Each row is a point on a landscape with many peaks, with its height.
A climber steps from a point to the highest of its 3 nearest points, and stops where none of them is higher. Distance is the straight distance between rows; heights are no part of it.
Namif height 735: [  3   4   6 -18  -2  15   2 -22 -21  19  -5  -6]
vune height 600: [ -3  12   0 -20  -4  14   3  -7  -1  16  -5  -3]
Tuf height 680: [  3   2   9 -15   3   8  -2 -11 -14  14   0  -5]
zit height 441: [ 22  19  24   9  20 -15  -7 -40 -14   5  -1  -5]
banun height 62: [ 10  -9  12  14  12 -12  -8   9  -9 -15   6  -3]
roru height 630: [  5 -12  -7  -6   1  32  -9   8 -19   2   7 -10]
dubev height 748: [  8 -20  -9   4   1  19 -10  12 -17  -7   5  -9]
ker height 659: [ 15  12  19  -7  10  -3   1 -40 -18  15  -3  -4]
Gusa height 223: [-11   0 -14  -8 -11   6   1  11   9   1  -1   5]
zofaz height 424: [-6  7  2 -1 -3 -6  6  9  8  1 -5 -1]
Pizi height 335: [  3  10  18  12   8 -23  -4   2   8  -5  -3  -5]
Roli height 707: [ -2   3  -3 -20  -6  24  -2  -8 -14  18  -2  -6]
Vebom height 117: [-19 -10 -39   5 -14  11   9  10  15  -9  13  17]
Repif height 179: [-17  13  -6  -8 -15   7   6  11  17  12  -2   3]
Geb height 656: [ 10 -17 -16   1  -2  25 -12  12 -18  -8  10  -7]
Kiron height 259: [  2  22  22  14   0 -22  10   1  31  -6 -10  -6]
luvob height 294: [ -7  16  10 -11  -6  -7   6  -3  13   9 -11  -4]
pim height 621: [  1  -9   0   5   2  -8  -4  11   0 -11   3   1]
Zov height 553: [ 16  16  23   1  17  -5  -5 -28 -14   6  -2  -7]
Rud height 43: [ -1 -23  -4  16   5 -24   2  10  10 -21   5  13]
veke height 256: [ -7 -10 -19  -2  -5  10  -2  15   4  -4   3   4]
naze height 258: [  2  19  13  -7   6 -10   2  -7   6   9 -11  -7]
vika height 426: [  8   7  17   7   9 -15  -7   1  -4  -3  -2  -7]
mabe height 286: [  1  18  19   3  -1 -24  10  -2  28   0 -16  -2]
Bepaz height 191: [-10 -16 -22   8  -5  -1   7  11  16 -13   7  14]
lizil height 591: [ -8  -6   4  19  -4 -25  14   7  28 -15   2  11]
vasu height 566: [  3 -10  -6   3  -1   3  -3  13  -7  -6   3   1]
Vud height 657: [  5   0   5 -11   2  16  -5 -10 -18  12   3  -5]
turup height 577: [  6   7  13  -1   8  -2  -7  -8 -12   7   0  -8]
Sok height 156: [-15 -22 -29   9  -9   0  14   9  17 -16   9  22]
Givu height 323: [  1   4  11  18   7 -28   3   7  12 -17  -3   2]
lateg height 638: [  0  -8 -11  -4  -4  17  -6   9 -10   0   2  -5]
Seke height 425: [-3  6  3 -5  0 -2 -4  3 -4  5 -6 -3]
duzar height 320: [ 14  13  22  15  19 -18 -13 -10  -8  -3  -2 -10]
gif height 200: [-16  -6 -21   2 -16   4  10  13  19  -3   4  11]
soku height 326: [  8 -11   5  10   4  -9  -8  11 -10  -7   5  -1]
muta height 633: [ -2  13  10 -19   6   4   1 -17 -12  14  -6  -2]
lebu height 684: [ 11   2  15 -12   4  15  -2 -27 -24  14   0 -10]
kiba height 623: [  7   0   9  -1   8   8 -12  -2 -20   4   0  -8]
Dava height 309: [  8  19  21   6  11 -16  -5 -12   3   4  -7  -6]
rel height 344: [ -1   5  13  10   1 -24   5   7  19  -9  -5  -2]
modu height 681: [  7   1  10 -13   2  22   1 -25 -27  12   5  -7]
fad height 469: [ -1  -1   2   0   0 -10  -2   9   0  -2  -5   4]
maleg height 104: [ -6 -21 -32   4  -7   9  -1  14   5 -12  10  10]
Mutar height 331: [ -5 -11 -28  -4 -12  21  -5  15  -3  -1   5   0]
zapum height 699: [ 11   6  17 -12  10   7   3 -33 -18  17  -1  -6]
rom height 329: [-10  17   9   3  -8 -12  14   3  26   2  -8   0]
duvu height 473: [  2 -17 -25  -2  -5  25  -9  16 -11  -2   8  -3]
bagi height 155: [ -1 -22 -19  10  -3  -3   1  12   4 -14   5  12]
Saz height 195: [-15  -5 -31  -1 -13  15   1  16  10  -1   8   9]
suduf height 284: [-10 -17 -12  11  -3 -16  15   6  21 -22   8  18]
Rol height 224: [-11  -7 -14   1 -10   2   6  13  14  -4   0  11]
rir height 252: [-10  -1 -22  -8 -10  23  -2  13   1   4   2   4]
mufez height 648: [  9  14  16 -12   7  -1   0 -24 -10  13 -10  -6]
nezi height 374: [ -7   3   9  10  -5 -19   8   7  15  -4  -8   3]

For each start below, name the point where the climber stops.
veke | dubev
Seke | Namif
rir | dubev
rel | pim
kiba | Namif
vune | Namif

For each start below, name every point that the climber comes to, in order.
bagi | veke Mutar duvu Geb dubev
naze | Seke turup Tuf Namif
Kiron | rel nezi zofaz fad pim
mabe | rel nezi zofaz fad pim
luvob | zofaz fad pim
